Each row is a point on a tangle of strands that fork, close into loops and nearly touch. The rows are in no order.
In the rows, 128 means zero.
Two points are linked if the straight distance between their rows is under 49.9. Some points are linked to none.
vubir: [103  97  90 163 154 178  86 120 110 144 105 161 126 163 161 111 120]
simo: [104 124  93 121 164 170  97  96 101 138  97 121 153 114 136 147 143]
Vipi: [145 137 185  66 183 115 145  43 136  70 126  69 178 103  89  99 147]
nek: [152 147  72 154  74 141 133 184 109 169 145 140 131  92 164 163 113]
Segu: [102 133 130 124 140 134 128 105 150 114 108  94 135 131 125 111 146]
sase: [122 122 105 160  98 150 106 178 103 162 125 162 111 138 166 140 117]
daran: [121 133 126 148  82  98 165 194 107 174 161 143  97 126 137 170 110]
misin: [102 108  93 153 145 174  89 133 106 143 108 153 126 152 159 120 122]
legel: [105 146 140 128  88 101 161 166 132 139 144 124 105 124 131 154 131]
berod: [151 155 181 114 122  94 155 140 145 100 155 115 102 132 105 117 146]
kipiz: [152 134 195 106 132  62 166 149 131 101 183 124  82 142  82 116 119]
Resom: [119 132 108 151 105 147 108 167 102 160 126 152 127 126 164 146 118]
tis: [137 143 117 146  82 107 154 190 102 178 159 146 108 118 145 170 111]
lozur: [134 124 153 118 171 134 126  62 164  98 114 105 163 131 105  91 153]
Pimi: [120 131 139 120 156 137 126  84 162 103 111  89 149 126 118 103 155]
sok: [123 143 153 134  86  88 164 168 144 124 158 120  90 127 119 152 141]
Mobub: [152 116 191 115 140  63 155 135 154 114 151 148  92 169  89  87 104]
zivon: [126 118  51 127 141 194  75  95 107 126  83 136 156 109 141 167 150]
gamab: [121 127  80 122 152 177  86  97  98 136  93 126 157 102 138 161 146]
Vir: [125 130  71 139 126 173  86 131 108 143 111 137 152  93 153 159 136]
Lam: [130 129  50 147  86 162 108 159 111 151 125 138 145  83 162 161 122]
Sodat: [ 99 119 132 146 100 126 136 169 121 153 120 147  88 156 143 126 111]
panis: [127 133 196  78 164  92 152  63 159  76 132  99 168 139  87  81 108]
Fes: [117 116  42 149  95 176  93 151 111 139 119 147 145  94 160 156 127]
Nog: [128 119 111 165  89 134 118 193 102 169 132 170  99 142 164 148 109]
Sutu: [149 174 100  85 110 101 166 123  86 152 139  71 169  38 143 180 145]
zigol: [147 143 174 134 101  78 160 167 147 112 172 120  84 126 103 145 145]
Deguk: [109 141 134 132  93 111 149 168 117 156 138 132 111 125 141 156 122]
nuru: [145 127 159  92 188 138 129  29 154  86 105  84 180 115  93 106 161]
dasob: [101 109 133 150 104 123 141 160 138 143 117 138  81 162 134 108 113]
Foz: [135 120 161 130 165 130 121  76 171 106 115 119 155 145 104  77 137]
vova: [153 144  91 155  76 122 145 192 102 175 154 150 118 109 157 169 111]
Bovat: [143 142  61 147  84 151 119 164 114 157 135 133 147  81 165 160 121]
mot: [114 117  86 154 130 171  83 144 105 147 114 151 133 132 162 135 123]
viv: [136 126 190 100 163 106 138  75 159  99 129 127 157 148  96  69 119]
muku: [ 95 138 131 117 129 132 134 124 136 123 114  94 135 116 133 130 143]
rifo: [106 111  84 131 172 185  93  87 103 134  87 136 147 140 141 135 136]
tugus: [132 133 197  85 155  89 149  75 160  83 133 113 157 146  90  74 105]
dar: [148 121 163 144 122 106 144 139 163 123 127 138  91 163 111  88 123]
vusa: [135 132 194  72 179 107 147  48 148  75 125  89 177 119  88  86 128]
bulig: [145 126 173  75 192 129 136  24 144  82 112  77 182 109  89 105 159]
ded: [136 126 141 100 179 140 125  41 157  90  98  76 168 116 102 116 170]
Neb: [146 130  95 167  76 130 128 200 103 170 144 165 106 125 163 163 108]
Nov: [120 117  55 140 134 188  73 117 109 129 102 148 147 116 152 154 140]
Kis: [121 120 144 146 111 111 144 149 161 128 119 134  83 163 121 101 124]
tet: [107 128 131 142  93 117 145 178 114 161 133 144  99 137 142 144 114]
fizun: [144 128 199 101 137  44 172 137 144  89 180 120  87 153  73 105  96]
tif: [123 130  86 149 111 164  93 153 106 150 121 142 140 109 160 151 124]
posom: [111 106  73 143 164 190  84 102 107 134  96 153 143 149 153 133 135]
Dak: [154 120 181 132 134  87 150 137 157 124 142 145  89 165  98  82 117]
vaki: [155 138 190 122 117  67 160 167 137 107 186 122  76 130  91 129 134]
Pobak: [140 117 197 102 142  47 167 124 160  94 159 137  95 171  80  92  89]
dek: [114 105  58 148 147 192  70 115 111 131  97 159 139 144 158 136 137]

A fork is a point with three links, a tip a point with one. Leave the first point through the second and follow the links. Name the first fork or tip that comes.
Resom / sase -> vova
ded / nuru -> viv
panis / vusa -> ded
muku / Segu -> Foz
vubir / misin -> tif

How many points has the smallest loop of links through each point below? Write 0 if it is on no loop.
lozur -> 0
vaki -> 15
simo -> 7
tugus -> 0
